A landscape with many valleys, sampled at points; each row gives a point and its height.
From any point a ball rolls to the lowest of the 2 points nearest to it. It stops when none of these is lower. Distance is the straight distance between rows; heights are no part of it.
Z_300 height 7.60:   1 -17  -4  -6 -22  -9   2 -16  18  31 -16  22  12   7  12  -8   7 -27 -23  13   8  -4  11  -2   2 -20 -21  -3 -10  18 -17  16 -33   1  -3  10   1  12  10  -5  12  25  -3 -10 -11  -2  10
Z_749 height 3.56: -26  18  -4 -10   5 -13 -21 -10 -20   5  12 -25  -2   9  14  10  14  19 -18   3  19  -6  -3  -1  -4   2   1  14   6  14  -5 -17 -10 -11 -17  -6   2   9  -7   7  19  -7 -11   8   8 -17  -2
Z_706 height 2.23:  -5 -21  12  -3  -7  -5   4   8   6 -14  13   3  10   7  14  -8  10  -7 -17   6  15  -7  -1  17  14  -5   7  17 -16  15   1  15  13   6 -13  -4   0  -6   0 -19 -11  -3  -5  16 -16 -14  13
Z_445 height 3.46: -11 -21  15  19  -7   1 -11   6  18  -4 -15 -16 -26  -1 -11 -14  -1  12   5   9  25   5 -16  -1  22  24  20  20   4  -2   7  -2  11 -28 -25  -2  17  -9   7  10   6 -36   2  13  16  -4   2
Z_503 height 4.82:  -4   1  -3   9  -2   1  -4   2  11   5   2  11  30  11   1 -14  -7 -22  -7 -15   8   2   1   8  -2  -5 -18  18   0  10  -1  17  13  -3 -13  -1 -14  -3 -15  -1  19  31   2  -4 -11  19  10
Z_209 height 4.92:  -7   3 -22 -15  16   5   3  11 -27 -20  28   6   2  -9 -14  10   6  11  31 -12 -24   8   5  10  -3  10 -10  -9  -3 -13  10 -24 -16 -13  17   2   0  10   1  -6 -20  22  -3   4   1   0   2
Z_165 height 2.16:   5  -5  -9   4   0  -2  14  -7   9  -1 -10  -9  -6 -17   2   1  14   0   3  -1  13  -2  -3 -27   7   7  19  -4   6 -12   3   0  10  14  -7  -6  -3  -8   2   1  -2 -26  -1  14  10   4   6
Z_550 height 6.04:   7   3  21 -18 -16 -21  -2   2  -7   3   6   4  -1   5   9  14  -3 -15  -1   4 -10   7   7  -2  18  13 -14   9  -6   3  -1   0 -17  -5  12  10  -7  11   3 -13  -1  17  24   9 -20   6  -1
Z_466 height 6.69: -18   2  11 -37  -3 -13  -6  -3  -6  -8  22  -2  11  31  21   0   3   2 -15  -1  10 -22  18  -2   7  -9 -32   3 -13  12 -13  -5 -10  13   0   2   1  10  -4 -12   9 -10  21  22  10   0   5
Z_362 height 1.84:   8 -12  -3   9   3   9  17   2   2 -25 -25  -1 -23 -22  -4  -2   5   9   7 -11  -5   5  -2 -26  -4  10  20  11   0  -7  -3 -13   6   3  -3 -15   6  -6  16  10  -3 -41   4 -10  31   6   2
Z_565 height 0.91:  -9  -1  15 -15   1   2  14 -22  -8 -19  16  13 -11  -1   1  -2  -1   0  -3 -13 -31  -1   5  11 -26 -14   9   2  -5   5  -8   1 -10   3   4  -3   9  16  40  -1   1 -16  21  -7  30 -15  -8
Z_74 height 7.21:  12 -13 -18 -16  -2   9  17  -3  14  41   0  19  11   4  -9  -6 -13 -53  -1  12  -1 -20  17  16 -13 -17 -35  -4   6  11 -15   6  -8  17   9  26   6 -15   4  -1  16  56   3 -10 -13  13  -1
Z_200 height 3.66:  17  -7 -27  -1  -4   1  -2   7  41  21   5  10  19 -11 -15 -18  18 -17  10   6  21   3   6  -3  12 -27  -6  -9  15 -21  18  10  -5 -11  -2  11 -24  -1   6   8  -7   5  -1   7 -12   4   7
Z_115 height 0.86: -15  20  28  25   1   3  12  -3 -11  -5 -14   0 -16   4 -20  23 -12   8  -1   1 -25   7  -4  -3 -23  11  37   2 -23  -2   0 -10  40  12 -13 -15  11 -19  16   2  -2 -42  15 -23   7   2 -20
Z_883 height 6.84:  12 -12 -24 -23  -9   1  18  13  14  43  -4  19  11   5  -5  -4  21 -31 -12  17  -5  -8   3  12   0 -33 -24 -13   4  -3  10  17 -23  13   9  17 -13 -12 -16 -13   1  33   1 -16 -23   9  21
Z_592 height 4.52:  38 -13   0  20  -5 -15  -3  21   4 -13   9  -7   3  -4 -15  -3   4  17  -7  -1  47  -5   6  13  29  34  33  -5 -12   1  15  -7   0  14 -16  -7  -9 -21 -20   2 -23   0 -10  -4 -11  12   2
Z_413 height 7.03:  15  -8 -13 -12   9   0   2  -3   8  39  16  20  -1   6   5   9   8 -40 -15  10  -8 -14  14   4 -11 -20 -26 -17  19  -5   3   9 -18  20   7  18 -12 -16  -6  -3   6  43  -6  11 -12  10   7
Z_839 height 6.70: -17   1   0  15 -14  -3  15 -23  10  23 -35  17   2  -2  -1 -16  -4   2 -12  -1 -13  14 -28 -23 -18 -23  -3 -15   4 -17   2  10 -10  -9  12 -12  14  -9  31 -11  17  -3  -9 -18  -5  -2  -4
Z_108 height 4.37:  10 -13  11 -17   2  16  -8   2  -8 -10   9   5 -15   1  11   8   6   3  20  23  -8   2   2  -7  -2  17 -19   4  -2   8 -13 -11  -4   0   5  -6  19  24   2 -14  -9   0   8  10  -9 -21  13
Z_996 height 2.51:  32  -2   7   9 -14 -11  -6   3  22 -13 -16 -17   4 -10   0   7   1   1 -12  -4  16   0  -6 -14   8   7  12 -12  -4   2  -9  12  16  12  -7  -1  -3 -12   1   5 -25 -12   2   2   0   5  -9
Z_21 height 5.07: -25   2   4  10  -3   7  16   4  17  12  -2   7  18  15   3 -21 -13 -30 -20 -19  15   4  -7   3  -2  -3   8  10  -3  -2   7  21  14   1 -15  -9  -2 -31   5 -11  29  20   3   6 -14  29  16
Z_908 height 5.32:   1  -2  -1  11   4 -11 -15  11  -3  18  10 -15  10   8   4   0  17  12  -9   1  22  -6  -3   7  14   9  16   3   9 -12   6   4  -4  -5   1  -1  -8  -6 -14  -5 -18  -2 -18   7 -13 -11  20
Z_959 height 4.15: -25 -16   0 -18  -1   7 -12  -3   3   6   9   2   3   6  13   0  13  -4   7  13  13   3 -10   0   6   9 -24   5  -2  15  -7  -7 -16 -22  -1  -8  21  25   2 -14   3   3 -14  16   5 -19   7
Z_620 height 3.51:  20 -12 -35   1   1   8 -15   6  12   1  -3 -12  18   1  11  -6  -5   7  14  -5   8  -2  10   0  21  20  17  17  21  -5 -13 -11   0 -17   0  -3   3   8 -30  13  -2   6 -14  -3 -22   8   2
Z_261 height 0.54: -26   2  14  -2   5   8  22  -5 -36 -13  -7   3 -27  -2 -14   4 -11  18  -4  -9 -34   4  -1 -19 -39   6   1   7  -1 -14  12  -7  22   7   4   2  -9  14  26  11  14 -30 -15 -12  33  -3   8
Z_536 height 2.92: -35 -22  16 -18  -9 -12  20   6  -4   6   9   9  11   9 -12   5  26  -7   1  21  20   1   6  16  17  -2  -1  22 -35   0  23   8  -5 -11  -4  14 -14  -4  -4 -18   4 -11   0  21 -18   8  38
Z_853 height 1.94: -30   4   5  12   9  12  -7 -11  -8  -9   7 -26   0  -1   9 -17 -16   8 -14 -18   0  -2  -2  -1   6  -1  24  11 -13   8  -3  -1  26   1 -25  -9  14 -17   2   3   8 -14   1  -1  18   0 -15
Z_329 height 1.41: -20  -5  12 -12   4   2  -1 -13  -1 -22   7   6  -5   8 -10   2  -9  12  -7 -18 -12   6  -5   8  -5 -10 -23  15  -6  17  -6   3   6  -1  -3  -8   6  11  27 -12  -1 -17  13  -1  30 -20 -28
Z_910 height 1.49: -24  22  13   9  -1  -1   2  -6 -11 -15   8 -13  10  -4 -13 -11 -19   0 -16 -29   1   1   5  -9 -10  -6  -3   7 -13   7   3   4  17   1 -14  -6  -6  -1   3   7  22 -13   4  -5  33  10 -18
Z_385 height 2.58:  29   6   2  15  12  17 -10   2 -11 -27 -10   3  -7  -5   3  31  -9   7   4  -3  -5   1  11   4 -12  23   3   8  18  15  -9  -4  40  32   0  -3   6  -9 -30  -8 -11   8   1   0  -8  14  -6
Z_998 height 2.24:   6 -10   8   3   7   7  -2  -3  -2 -26   9  12  -3   8   2  29  -5  -9  -8  -5  -7  -9   8  22  -8  -2 -12   6   9  19 -10   6  34  23  -3  -5   8  -6 -21 -18 -14   6  20   6  -7   2 -18
Z_881 height 6.41:  11   9   1  13  -6 -19 -13  15  -5  -6  -4  -1  13  -7 -10   1  -4   3  11 -18  22   6   5 -18  18  28   1   1  -7   0  -1  -5   9 -15  -9  -4 -11   1  -8  15   7   3  -2   2  -9   9   5
Z_558 height 4.59:  18   1  20 -31 -11 -12  -6  -2 -11  -7   3  24 -25   1  20  17   7  19  14  37 -16  -6  14 -16 -17   5 -18  -6   6   8  -4 -23 -13  12   6   5   5  38   2   4  -1 -12   1   5   0 -22  13
Z_78 height 6.49:  -3  -2  -5  19 -12   2   4  -7   0  11 -30  10   6  -6  -5  -2  12  12 -16  18   3  18 -31 -17  -3 -16   3 -14  -2 -15  -5  20   8   6   4  -9   8 -14   3  -7   6   6 -16  -1 -16  -5  17
Z_301 height 3.74:   9  -9  13  34  -4  -7 -11   1   9   2 -25 -13 -12  -7 -20   3   1  21 -10   3  34   4  -7   0  26  13  27  17   6  -2  -8  -6   8  -9 -16 -15   3 -16 -16  12  -6 -27  -4   6  10  -5  -6
Z_351 height 5.42: -14   0 -11 -10  24  11  16   3 -14   8   8  11 -11 -12 -24   0  -4   2  27  -8 -16  12 -22  -4  -8  -4 -11 -27  -2 -24  27   7 -23 -20  11   0   6   6  15 -10  12  14 -12   8   7   2  -1
Z_173 height 6.08: -16  -1 -17  11  14   8 -13   3 -24  21 -10  -5  -9  -4  -2  -2   1  24 -11  19  -3  16 -20  -1  -6 -13  -8  -5  17  -6  -6  -2 -16 -11   4 -13  10   8  -8  -4  19   6 -25   0  -6 -30  -3
Z_842 height 1.50: -17  -7  -3   9  14  18  16 -12   4 -32 -11   4 -32  -4  -4 -10 -17   3  12 -21 -16  -2  -1 -18  -8  -1  22  22  -3  -4  -4  -5  20  -7  -7  -7   5 -22  21  16   1 -32  13  -3  37  15 -23
Z_109 height 1.23:  -5  11  24 -18   0   0   7  -3  -8 -13  18  11 -12 -18  -9   3   0  -1   5 -13 -24 -15   8  14  -2  -8 -21 -13  -6  10  -2   3 -17 -14  11  10  -1  34  25  10 -13 -13  18  -1  33  -4  -6
Z_83 height 5.04:  -3   5 -21  11  -4 -12 -20  14 -10  15   1 -33  13   5   2 -14  10   2  11 -12   7  16  -6   2  11   8  18 -17   6 -20  18  11 -29 -20  14  10  -4   2  -8   1 -14  -5 -13   5 -20   1  14
Z_723 height 6.23:  -4  13   4   0  -3 -20 -14   8  -7  10  11  11 -13   3   2  11  11  -1  11  16  -4  11  -5  -8  13   0 -17  -9   3 -11  -3   2 -27  -9   8  11 -12  14   4  -6   3   8   6  15 -21  -1  15
Z_457 height 1.00: -28  18  10  -7   7   0  28 -12 -28  -6   4  -3  -5  -6  -5  -1 -18   1  -2 -21 -26  -4   7 -21 -22 -15   4  -5 -10  -6  10  -3  12  16  -4  -4 -16  11  17   7  24 -14  -3  -5  33   8  -2
Z_12 height 1.34:  -7  18  29   9 -13   2  11  12 -12 -11  -8 -11 -12   7 -22  27 -22  -1   1 -12  -2   2   2  -1   3  16  27 -21 -24  -8   9  15  27  19  -6   1   1 -18  16  -2  -1 -25  19  -8   8  -3 -21
Z_252 height 2.61:  10 -11  21   7 -13  -8  -9  11  17 -18   2 -20   6  11   1  -1   3  -3 -18  13  22   5  -6  10  11   8  16   4  -9  21   1  23  23  19 -18   4  -8 -30  -8  -5 -25 -11   7   4  -7   8   3
Z_878 height 6.57:  11  31  16  23 -13 -17 -18   7 -21 -11  -4 -18   6   9  -4  -9 -24   7   5 -10  23   3   5  12  19  29   9   4 -27   5  -2  -4   9 -12  -8  -3  -9   9 -17   6  10  13  -4   5 -11  11   0
Z_262 height 2.74: -19  -7  21  14  -6   0   9  -7 -19  -7  -7  -4 -18  -3  -4  -5  -9  12   5   5 -14  13 -23  10  -9  16  22   1 -17 -10   9  -6  15  -7  -2 -15  22 -14  35  -8  12 -24   9  -3   9 -10  -6
Z_684 height 1.85:  -3 -10   8 -10  -1   1  -5  -3  -1 -24  15  10   4  22   7   5  -4   6 -13   5  -1   0  -1  18   5  -2 -12  17 -12  12 -15   2  16   9  -8 -10  15  -2  -1 -21  -2 -11  12  10   3 -26 -13
Z_317 height 5.82:   4   2  15  -3 -18 -21   0 -12  14   3   1  -6   6   3  16  -2  11 -12 -14  -4   4  -3  -3 -10  20  -8   6  -6  -2   4  -8  12 -20   1   0  13   1   8  19  -9  -3   2  19  -3  -5  -1  -5
Z_120 height 6.25:  20  10  17 -17  -8  -8  -8   7   4 -19   1  -2   7   1   9  -1 -23   1   6  -4  14  -4   1 -19  19  23 -14   4 -17   2  -3  -2   0   2  -7  -6   8  10  -8   2   5 -14   5  12  -4   2  -2
Z_609 height 3.05:   2 -18  -3 -19   4   6  10  -7  17  30  14  39  11   9 -13   5  15 -19   3  19   3   3  21  11  12 -12 -40  -8  -7   6 -11  -9 -33 -11  -2  13  -2  19  18  -5 -19  18   1   4   2  -2   3
Z_582 height 3.96:   3   9 -17  -1  -1   4 -10  12  28  36 -15   3  40  -8 -20 -13  18  -6  14  -6  20   1   5   7   3 -20  -2 -13   1 -10  23  13  -3 -27   9  13 -28 -13 -15   9   2  15  -9  -2 -22  -9  17
Z_762 height 7.40:   6  -5  -2  -1 -18  -8   3  -6  16  39  -8  16  17  -6  10 -11  -4 -39  -7  -2  -8 -20  19  24 -11 -23 -33 -11 -12   8  -5  18 -22  -1  12  17 -13   9   1   0   5  46   4 -13  -1  16   0
Z_203 height 4.43:  -2  -4 -20 -20  14   3  -1 -20   8  10  17   6 -17   6  33 -22  -4  -5 -12   1  -5  -3  20 -10 -14 -22  -9   6  16   3  -8 -21 -41   8   5  -4  24   6  13   5  12  22  -6  13  11  18  -3
Z_912 height 1.05: -27   6  -1  12  20  28  24 -11 -12 -19 -16  16 -15  -7 -16  -8 -11  13  -8 -14 -41   3  -2 -23 -23 -12   3  12   0 -13   0 -13  20   9   3  -8   9 -11  17   8  -2 -35   1 -22  31  11  -3
Z_421 height 4.80:  21   7  14 -28  -3 -11  11 -10  -4  -2  15  30 -18 -11  23  22  -6  -3  -1  11 -19 -11  21  -6 -16  -4  -4 -13  10   6   7 -13 -12  26  15   2   1  24   5  -6   4  11  11   9  -3  -8   2
Z_16 height 5.03:  47  10   2  -4  -7   5   6 -10   7   1  -5  38 -16 -26   9  22 -12  -6   7  13 -21  -9  19 -10 -19   1   6 -15  11  -1  -8   2   6  35  11   4  -5  22  -5  16   8  11  10  -5 -10   2  22
Z_17 height 4.73: -32  -3 -13  22   7   3 -19   3  -7  21   7 -20  15  10   0 -13   5  10   1  -7  12  14 -23  22   7   3   7 -12  14 -10  24  10 -21 -42   4   5  -6  11  -3   3  -8 -14 -21   3  -6 -12  14
Z_104 height 6.53: -20  17  10 -29   2  -6  -9  -1  -5 -12  29  -1  -4  11   7   7  -1  -6   6  -9   7 -14   7  -1  13   9 -32   0  -5   7  -7 -10 -15 -14   0   4   2  32  -2   2   6 -10  15  18  23  15  -3
Z_176 height 4.25:  -4   8 -20  18   0   2  -8  10  -1  30   0   0  31  11  -4 -10  12   8   4  -2   4   3   2  15   2 -11 -12 -11   3 -13  15  18   1 -20  11   3 -17  -5 -22   0   3  25 -25  -7 -25  -4   9
Z_814 height 4.00:  27 -13   0  39   3   8   1   1  17   3 -18   1   4  -5 -11 -19  -4  25 -11   9  38   7   1  11  22  18  31  26  22   6  -1   0  15  -4 -11  -4 -10 -31 -30   8 -15 -15 -12   9   3  14  10
Z_872 height 3.22:  -5  14  -8  13   4  -1 -10 -11 -24  -7  -3 -23  -7  -9  17   6   8  25 -26   5   6   5  -2   1  -5   5  20  14  27  11  -4 -23  12  11  -3 -12   0 -10 -17   9  10   1 -14  -3  -3 -12  -5
Z_789 height 1.99:   6  17  15   7   1 -12   4   6  -3 -13   9  -4   4  -4  -8  26   6  -9   1 -15  -6  -5   5  -7   3  -6  -2  -3   3   0   2   8  11   8   8   6 -13   1  -9 -12  -6   5   8 -10  14   3 -16
Z_627 height 2.85:   6 -12  -6  22   2  16 -19 -13  18  -3 -35 -18   6  -8  13 -24   7  29  -6  22   2  11  -6  -6  26  -7  17  12  40  13 -12 -17  -2 -15  -8 -20   3 -20  -6   8   9  -7   0   8  -1  -6   1
Z_798 height 5.58:  -8   6  10  20  -9 -21 -10   3   1   6   2 -25  14   7  12   0  19  -2 -20  -1   6   2 -14  -1  12  -5  26  -6 -12   3   0  20   1   4  -3   4 -11  -6  10  -4  -3   5  -3  -5  -9  -6  -5
Z_464 height 2.40:  10   1  26  -7 -19 -24  -4  10  17  -1  -1  11  12  -4 -17  20   4 -13 -12  -7   8  -9  10  -1   1 -15 -28   6  -4  12  -6   9  12  -2  -3  20 -24   4   1 -10   0  -5  24  -2  11  -6  -8
Z_873 height 6.42:  -3  -4  -3 -11  -7 -15   5  10   2  19   0   2  -6  -2   7   2  23 -10   8  16   1  14   1 -10  13  -6   2 -15   3 -16  12  18 -35  -2   8   9 -16  -5   6  -8   5   9 -11   8 -39  13  29
Z_296 height 1.73:  -4  25  24  -6  -6 -19   7   9 -12 -13  12 -21  -8  -5 -16  15  -3   0   2 -19   2  -1  10  -9   7   9  19 -19 -24  -6   5   2   0  10   3  -1 -10   2  18  -4  -5 -18   8  -9  22   8 -21
Z_933 height 5.86: -18  -9 -20 -11  25  17  -7   3 -10  14  -5   1 -14   7  -4  -1  18  10  11  27   2  13 -29  -8  -8  -8 -20 -22   8  -1   6   3 -29 -11  -2   8  17   7   5  -1  13  -5 -29   7  -2 -13   5
Z_577 height 6.39:  -2  19  17 -23   5 -12 -10   9 -17 -25   9  -9  -5   5   7   7 -20   2   9  -8  15 -24  12  -6  18  18 -38   6 -23   0 -13 -15   8  -3  -4   0 -11  20 -13   8   8 -21   7  14  15   3 -12
Z_587 height 5.54: -12  -7 -26   4  27   8   6   9  24  21   2  13  15  12 -19  -8  15 -14   0   0   5   7 -11  11 -11 -18   7   6   9 -17  26  15  -3 -11  -6  -3 -12 -32  -4  -7  12  25  -8  18 -18   9   2
Z_695 height 1.80:  -2   6  33 -13  -8  -6   9 -19  -9 -19   5 -16 -21  -3 -15 -18 -22   8  -3 -16 -33  -4  -6  -2 -17   2   6  -2 -25   1  -8  -2  11   6 -13 -10   5   1  47  14   6 -54  23 -35  38 -10 -26
Z_977 height 2.50:  10  -1 -14  12   1  15  -6  -7  13  -2 -41  -8   2 -15  12 -19   1  12   3   7   7  12  -8 -30   9 -10  15  -2  20 -12  -2 -10   4   6   4 -21  10 -16  -2   3   4 -10 -11   8  11  13  12
Z_571 height 1.33:  -6  23  23   9 -12   7  13 -16 -15  -9  -9  -6  -9  -6 -19   4 -20   9  -6  -5 -41   1  -2 -11 -30  -6  32  -6 -12  -8  -4 -16  23  12 -18  -4  11 -14  37  17   3 -47  19 -41  28   1 -22
Z_862 height 3.83:  30   8 -32  -9   3   0  -2  -3  16 -12   9  -9  10 -16   6   1   4  -6  11 -27   0 -20  21  -4   0   1   8 -16  12   4 -10  -9  -7   0   9  16  -5  13 -29  22 -23  16   3 -24   6  14 -13
Z_118 height 3.48:  12  11 -35 -15  -4   1  -3   2   7  25   6  -7  12  -4  15  -6  11 -21   6  -9 -10 -16  16   4  -3  -3  -2 -24  10 -10  -5  -3  -3   0  26  20   1   7 -31  11 -12  22  -5 -13 -20   4  -3
Z_38 height 5.30: -15   9  -8  27   5   1  12  -7  15  10  -1   7   7   6  -4  -6  -2  -6  -5  -3  15   2 -19   0  -9  -9  25   8   1 -16  21  10  12   5  -7  -3  -5 -38  -2  -3  11  17 -14  15 -11  20   9
Z_327 height 4.27:  33  -7   7  37   0  -3  -6   1   0  -1   0 -12  -4   1   1 -14 -11  11 -18  -5  51   5   5  24  13  23  31  15   4   9   2  -2  16   0 -16 -10  -5 -22 -36   3 -31   6 -12 -17   5  21  -5
Z_590 height 4.14:  13   6 -12 -19   6   4  12  -7   2  -6  10  -3   0  -2   7  12 -12 -14  24  -8 -20 -21  22   1  -8   6  -7   1   1  15 -19  -4  -4   5  15  11   9  15 -16  17  -6  23  14 -13   5   4 -11
Z_263 height 3.19:  17 -15  -9   7   0  13 -27  -3  16 -13 -21 -19   7  -2  17 -22  -6  18   6   6  -1  11  -1  -4  27   8  16  20  35  -7 -20 -17 -10 -23  -6 -14  10  14  -3  13 -10   0  -1  -3 -13   5   0
Z_224 height 4.42: -41 -15  -2   6   2  28  -7   5   5  15  15 -11  11  11   6 -13  -2   3   0  -7  14   1 -27  19  10  -1  -7   5  -4   2   6   8 -12 -36  -5   0   5  14   2  -8   3   6 -12  13  13 -16   9
Z_294 height 3.15:  24   1 -14 -11  -7  -6  -3  13  -2  12   3 -10   8   3  10  25  16 -13  21   6  -3 -29  10  -3  -1  10  -1  -6  18   9 -11 -13   8  12  25  13  -4   9 -36  -1 -26  22  -7 -13 -21  -4   8
Z_387 height 2.60:  33  15  23   4  -9   9   6 -13  -9 -27 -18  -9   3 -13  10  11 -11   6 -10  -6 -12   0  -2  -6 -27  -8  21 -11   0  17  -8   7  19  25   0 -15  12   2  17   0 -19 -19  20 -25  16 -13 -21
Z_764 height 6.64:   1 -14 -28 -15   4  -3  19  15   2  27   1  20  13   3  -8 -11  14 -13  -1  16  -7   8  -7   5  -9 -22 -15 -20   0 -17  12  14 -26   2  10  18  -9 -19 -11 -10  -2  22 -12   8 -51  11  18
Z_497 height 2.59: -26 -17   5  -9  -3  -1  13  14   6   3   8  14  16   7  -4  -2  15 -12  -6   8  11  -3  -5  17  -5 -11  -1  21 -19   9  21  10  16   6   1   9 -16 -25  -3 -16   4  10   2  26 -15   5  14
Z_214 height 5.23:  38   7  -3  -2  -2  -8   1  -2   3 -21 -14  19 -16 -19 -10  22 -14   4  10   2  -7  -4  21 -13  -2  10  -7  -7  12   2 -13 -10   7  24   7  -1  -4   7 -10  16  -2  -3   6 -15   5   9  -7
Z_473 height 2.93:  16  21  26  10 -11   1   5  14 -25 -27 -21   0  -7  -3   2  16 -20  23  -5   5  -4  -5   6   3 -13   8   9 -12  -6  19  -1  -9  22  27  10 -15   1   6  -1   5  -7 -12   5 -21   5 -22 -14
Z_696 height 4.54: -14  12 -15  16  12   0 -14  15  -1  22  11  -2  25  12  -7  -5 -12  -4   6   0   6 -10   2  27  -3   2  -7  13   1   8   5   4  13 -20   4   7 -18  -7 -36   9   9  42  -6   3 -20   3   0
Z_13 height 3.81:  -4 -11 -26  -3   9   4 -17   5  14   8  15 -15   6  14  13  -7   2   0   5   5   5  -2  -1   7  10   3  -9  22  20  -1  -7  -6 -10 -22  -3   4   9  14  -9  11   3  18  -8  11 -23   4  10
Z_676 height 5.17: -19   8 -18 -12  26  18   8  13 -15   1  15 -11   9  -5  -8  -9   8  14  31 -17   1   5 -13  12  -1   8   5 -19  -3 -23  20  -3 -18 -27  15   3   5  -5   2 -21  -2  19  -2  14 -15   2   6
Z_925 height 3.36:  10 -16 -23  -8   8   2  -4   3  28  39   7  22  12   6  -7 -14  12 -22   6  20  10  18   2   1  15 -27 -25  -7   4 -14  -2   5 -31 -13  -8  15  -4  15  14  11  -2  10  -8   1  -8  12   8
Z_162 height 2.37: -17  -5  11  18   0  10 -11 -11  -7 -22  -4 -18 -10   4  11 -22 -18  17   2   3  -3  18 -20  17   6  12  23  22  -7   4  -2  -8  12 -16  -8 -26  21 -17  16 -10  -2  -6  11   6   4  -7 -13
Z_850 height 2.22:   7   5  22 -10  -8   1   8 -23   0 -24  -6 -20   1 -16   9  -8 -12   7 -21  -4 -13 -10  -5   0 -20 -14   7  -9 -12  11 -10   3  13  12  -6  -9   9   2  29  11  -7 -47  19 -26  26 -21 -41
Z_325 height 2.75:  -4 -14   6  -7  -6  -7  11   3  21   6   8  23  10  11 -20  12   7 -15  -6   7   9  -1  16   2   5 -14 -38  13 -18   3  -8   9  -4  -3  -2  14  -9   8  14 -11 -13   5   7  11   2 -11  -4
Z_93 height 4.67:  16  10 -14 -10  21   4  -3   6 -14 -15  10  14 -24 -13 -10  12   2   7  27 -12 -41   7  14  -5  -6   9  -6  -1   8  -5  -6 -17 -13  -2  15   6 -14  21  -5  10 -15   7   2 -17   9   1   2
Z_939 height 2.89:  18   7   4  13   0  23  -8  -6 -11 -16 -14  -7   0  -4  22   5  -9  13  -9  -1   7   4   3  -1 -13   9  16   6   9   6  -7 -14  26  38  -3 -17  15 -11 -23  -1  -1   4  -9   5  -5  -8   8
Z_61 height 4.11:  -9  -5 -24 -15   9   0  -5  -7   4  12  13 -11  -1  12  21 -19   3  -4  -2  -4  -6   8  -6  -7   0 -15  -1  -7   3  -7  -3  -4 -23  -9  -2   0   8   8   5  -7  11  21  -9  15 -11   7   6
Z_309 height 6.29:   3 -14  -6  11 -11   1  -3   8 -17  14 -11   7  -1   6  16   4  13  16 -11  26  -7   8 -25  -6  -5  -9 -15 -12  -1  -7   1  11 -13   8  19  -6   3   6  -8  -7   3  11 -26   4 -26 -19   4
Z_767 height 5.64: -10 -10 -16  -4  12   9   4   1  -2  -8   0  -2 -16 -10  -8  -2   8   0  23   8  -3  15 -28  -2   0  13   0 -14   2 -16  19 -12 -24 -10   4  -3  17  12  14 -16  -3 -12  -7  12  12 -12   7
Z_980 height 2.88:  21   1  -5   6 -10  -5  -6  16 -15 -14  -5  -3  -4   0  -4  31   2   0  16   1  16 -20  13   3  -6  27  -6   3   2  16 -12  -6  23  23  15  -3  -1  -1 -35  10 -16  14 -10  -6 -10  -9  -9
Z_266 height 3.10: -28 -19   8  -1 -10  -7  -4  -2   9  -4  -5  -6 -29  -1  -4  -4   3  -5  16   1 -11   7 -19   5   3  21  13   6  -6  -5  12 -10  14 -23 -10   3  21  -1  25   1  23 -27   7   3  26 -11  -5
Z_106 height 4.40:  21   8 -15 -11  28   6  10   3  -9 -11  18  11 -25  -3   4  16  -9  -4  23   7 -40  -6  16   0 -20  -2  -7  11  16   6  -8  -1   7  27  18   9   3  13 -12  10  10  23   2 -16  -1   9  -8

For each start below, name the point where the ball stops.
Z_592 => Z_261
Z_550 => Z_959
Z_762 => Z_959
Z_21 => Z_115
Z_609 => Z_115
Z_327 => Z_261
